The views of a scene show one set of named points, each view turned or mirrored, shifted and resized as a whole, with a little noise and some points left out.
In the rows, 128 means zero.

Scene 1
View 1
dimuk: [189 146 119  96 150 165 149 143 122 189 157 171 156  69 152  91 156 104
 116 113]
Zad: [ 49  91  81 142 232 132 157 120  33 115 117 134 138 145 143 163  83 173
 132 126]
kof: [181 121 150 147 133  66 120 155 140 182 157 137 170 111 175  78 179 197
 177  96]
giri: [183 144 114 102 159 154 151 143 129 174 162 174 147  85 149 104 136 111
 112 118]
tuzip: [219  88  97 167  80 140 163 163 177 144 149 135 159  92  43  86 147  73
 126 111]
moler: [135  97 123 147 143 106 136 148  93 163 134 129 166 103 145 100 164 170
 160 102]
Roz: [165 105 107 135 127 150 151 151 111 158 138 140 160  84 106 100 152 112
 135 109]
podav: [171 122 120 113 134 151 142 152 106 179 145 150 165  74 142  89 171 123
 135 105]
Roni: [181 113 121 152 134  99 140 152 141 159 158 142 159 109 134  95 151 156
 145 107]
sor: [160 125 113 119 154 142 148 143 111 167 146 154 153  89 144 103 144 128
 128 112]
mem: [114  93 108 146 158 125 146 143  74 150 124 130 160 105 132 115 141 155
 151 113]
bip: [156 117 126 125 138 134 139 149  99 178 142 145 169  83 150  91 169 147
 148 103]
sefu: [166 116 125 140 144 108 139 151 125 164 150 142 159 110 144 101 150 154
 147 108]
View 2
giri: [111 125  71 136 141  89 122 118 111 109 144 130 147 139 110 100 139 114
 115 130]
kof: [153 125 148 154 117 133 123  99 118  85 104 106 152  99 132  90 122 164
  89 124]
tuzip: [111 117 119 147 136 107 160  72 125 123 175 128  41 138  98 132 110 157
  95 120]
Roz: [103 145 112 131 150 114 128  94 109 118 148 127 111 120 108 130 125 137
 103 122]
Roni: [137 125 124 151 120 129 129 100 118 107 128 119 128 118 117 113 120 148
 104 125]
sefu: [132 134 120 145 123 127 123 105 111 105 126 123 137 113 117 113 124 144
 106 127]
dimuk: [102 130  87 135 156  75 131 104 112  97 145 123 136 132 112  92 138 128
  97 126]
bip: [109 145 119 131 147 113 120 102 106 102 128 120 146 107 115 111 131 140
  94 123]
mem: [110 158 122 128 135 145 104 111 102 127 128 130 148 105 108 148 123 131
 118 129]
moler: [122 150 135 138 135 142 111 104 107 112 118 121 147 101 118 133 120 143
 105 124]
View 3
Zad: [174 177 217 199  69  64 152 147 203  55 113 137  97  39  71 144 146  89
 161 172]
moler: [205 149 158  94 131 146  97 112 135 159 109 119 142 102  80 119 110 128
 134 147]
sor: [143 158 144  78 103 108 108  93 130 131 117 126 125 135  78 134 105 169
 149 113]
bip: [167 154 146  68 127 136  95  80 125 158 115 118 128 130  89 116  91 154
 144 130]
Roz: [149 162 146  65 102 117 126 101 119 173  87 146 150 126  76 123 114 161
 149  97]
tuzip: [140 150 116  22  86 117 143 134  69 225  47 175 223 154  63 150 148 206
 123  35]
kof: [199 117 120  63 143 164  46 105 100 145 140  74 149 151  77 132  99 170
 107 150]
mem: [191 171 176 115 123 128 117 102 159 154 101 138 124  81  86 115 107 108
 154 147]
Roni: [185 132 128  77 122 136  84 126 101 149 118 109 163 137  71 144 123 169
 115 125]
sefu: [178 140 134  81 118 137  89 113 117 141 118 109 147 133  78 137 117 161
 126 130]
dimuk: [108 158 129  45 106 109 101  57 116 134 123 119 109 167  88 124  87 199
 156  96]
podav: [144 162 142  51 121 129 102  67 122 160 115 130 124 144  94 114  90 168
 157 108]
giri: [110 153 130  59  95  97 107  77 115 115 126 117 121 158  79 136 104 202
 145  96]
View 4
tuzip: [182 128 165 215 140 208  59 167 175 120 121 108  64  97 170  63  96  84
 171  89]
Zad: [ 84 192  69 206  90  91 170  69 124 220 216 146 180 114 222 120 241 166
 155 189]
podav: [140 104 147 114 160 157  99 141 140 136 131 154 131 160 188 116 148 103
 143 139]
moler: [170 126 152 145 143 110  88 112 111 176 186 146 134 147 196 123 159 149
 133 141]
Roz: [138 130 139 164 138 175  96 146 156 136 130 137 116 126 183  92 140  97
 164 127]
kof: [175 104 196 111 180  96  85  92  79 170 186 131  89 175 162 120 115 145
 104 136]
sor: [116 127 139 136 151 147 122 119 129 148 143 143 121 147 180 106 152 113
 146 146]
sefu: [147 127 161 142 157 125 102 108 114 161 166 133 105 150 176 107 140 126
 130 136]
bip: [150 112 151 117 156 135 100 131 123 150 149 159 135 159 190 120 153 119
 136 147]
Roni: [155 126 170 153 158 127  97 107 111 158 167 125  89 145 166  95 126 126
 132 134]
View 5
moler: [125 132 141  95 143 130 136 161 116 131 136 113 134 180 146 110 138 102
 152 128]
kof: [115 155 160 111 136 148 134 146 143  98 127  78 119 205 130 148 144  87
 151 121]
podav: [131 133 135 122 136 142 140 119 143 161 129 117 107 161 138 106 150 122
 118 130]
Roz: [123 112 123 117 141 138 145 136 130 159 118 132 111 161 134  88 130 116
 126 125]
sor: [116 139 136 111 147 131 143 125 131 152 127 125 115 149 120 109 139 124
 127 128]
dimuk: [124 141 135 129 144 142 143  90 154 167 126 119  99 140 115 111 149 134
 109 130]
Zad: [108 138 146  44 187  68 131 191  64 143 165 162 179 106 118  83 121 136
 165 140]
bip: [130 137 140 110 140 138 136 133 136 146 135 114 120 169 143 114 148 116
 132 130]
mem: [123 127 138  85 151 115 138 166 106 148 143 133 143 157 142  92 133 117
 150 132]
tuzip: [ 96  83 107 149 127 156 164 121 143 151  74 129  74 185 110  87 101 100
 120 109]
Roni: [104 133 141 112 143 138 141 140 135 119 115 105 113 183 118 122 125  98
 143 118]
giri: [110 142 137 124 153 134 149  98 148 159 122 121 101 136 101 111 140 136
 113 127]

Which points are out of place in each view (at most two, in the order of its rows)? Write - if all are in place.
view 1 | -
view 2 | giri
view 3 | kof, mem
view 4 | Roz
view 5 | tuzip

Scene 2
View 1
limas: [147 149 108  95 164 163 134  72  94 102 157 152 126 103 179 120 110  72
 147 121]
sos: [128 173 107 114 155 143 129  94 135 130 153 147 107  73 188 111 121 135
 142 145]
kiz: [143 145 119 112 136 154 134  74 109 111 152 141 115 115 154 127 106  99
 128 123]
tabog: [121 171 101 132 149 131 140  97 156 148 161 164  98  84 168 107 125 146
 134 137]
bupi: [145 165 134 113 141 155 130  74 119 113 140 120 104 102 172 127 103 116
 130 146]
maf: [163 135 115 147  84 181 164  77  85 101 171  82  69  76 187 182  90 142
 139 159]
Rizag: [127 156 106 177  82 132 164 108 156 160 177 149  64  91 139 143 126 183
 109 143]
tega: [153 129 134 138  99 148 145  64 112 118 154 152 103 153 107 140 105  92
 103 102]
Bifo: [160 110 130 135  90 158 150  63  91 101 159 144 108 161 104 160 102  67
 108  92]
rini: [156 137 105  66 187 178 123  54  63  70 152 122 145  92 205 125  99  33
 163 121]
vasod: [140 166 148  70 178 156 106  54 101  83 114 128 134 128 168 109  97  64
 132 132]
Biki: [141 153  95 115 143 163 145  86 101 117 170 126  94  66 196 137 115 118
 154 146]
View 2
vasod: [107  69 112 120 115 133 143 155  84  91 168 149  92 202 153 134 132 121
 144 116]
tabog: [122  78 139  82 179 122 115 100  71 140 143  87 120 159 126 100 127 119
 129 131]
sos: [132  74 136  93 180 107 124 118  77 125 146 105 116 168 143 104 134 117
 125 127]
maf: [157 109 140 150 199  89  88 155  96 135 143 183 112 108 151  85 134 117
 109 104]
bupi: [131  86 127 114 159 116 128 142  79 121 148 138 102 161 143 117 130 120
 127 114]
limas: [101  65 132 118 148 126 100 137  89 118 173 150 109 198 151 108 137 117
 148 126]
Rizag: [155 110 142  92 187 128  96  98  71 170 120 100 117  90 105  86 118 125
 111 116]
rini: [ 92  61 132 146 147 112 101 158 100  89 195 181 112 230 177 115 147 110
 155 124]
kiz: [105  84 133 134 145 142  86 134  88 132 167 166 103 158 138 107 127 125
 140 115]
Bifo: [103  94 123 143 115 174  67 140  83 153 161 182  88 123 111 114 114 134
 140 105]
Biki: [128  82 142 114 193 102 105 133  85 124 157 143 122 165 151  89 139 113
 131 120]
View 3
limas: [125 116 127 123  94 150 109 138 146 110 168 147 117 128  83 130 133 137
 114 116]
vasod: [110 143 122 126  96 165 103 114 156 109 187 153 123 117  82 138 157 115
  92 122]
rini: [121  97 147 118  78 149 107 130 155 105 204 152 123 133  71 152 134 135
 101 116]
Bifo: [ 95 158  98 131  74 151 154 146 124  96 171 135  74 107  91 137 144 153
 142 117]
tega: [102 163  89 133  88 151 143 144 125 106 159 138  81 103 100 125 147 146
 139 118]
maf: [ 92 100  75 110 105 112 174 122 138 124 151 147 116 111 111 165 103 147
 125 112]
Rizag: [114 145  58 125 133 126 146 144 127 135  97 135 108 106 128 103 112 148
 139 115]
View 4
rini: [200 105 180  99 146 223 116 113 208 157 205  40 159 139 112  84 114  83
 148 152]
limas: [190 117 121 106 163 210 111 100 214 159 165  80 136 119 142  77 125 102
 136 149]
sos: [136 116  66 141 156 172 135 133 214 166 120 121 167 127 112  92 132 112
 177 107]
Rizag: [113 156  25 154 157 109 136 117 156 213  59 161 149  90 151 123 128 150
 162 108]
Bifo: [147 157 130  90 137 138 103  45 121 192 127  80 144  89 148 119  88 136
  80 153]
maf: [167 157 134 148 133 121 145 166 129 251 135  89 156 111 136 142 109 119
 184 124]
bupi: [129 130 102 121 141 160 130 116 179 167 131  95 181 127 100 107 113 103
 151 115]
vasod: [138 109 145  91 136 195 128  77 194 128 164  61 194 152  79  93 100  82
 123 121]
kiz: [161 137 128 108 143 167 109  89 159 181 143  82 148 106 135 102 109 116
 124 146]
Biki: [165 133 101 139 147 166 134 147 192 194 135 103 155 119 130 104 124 108
 177 125]
tabog: [130 123  37 138 162 166 129 112 213 158  97 136 157 114 122  94 131 121
 161 111]
tega: [129 154 112  99 138 138 107  47 134 180 116  98 151  97 141 115  96 131
  90 142]

Which points are out of place in each view (at most two, in the order of its rows)? Write - if all are in place.
view 1 | kiz
view 2 | -
view 3 | -
view 4 | limas
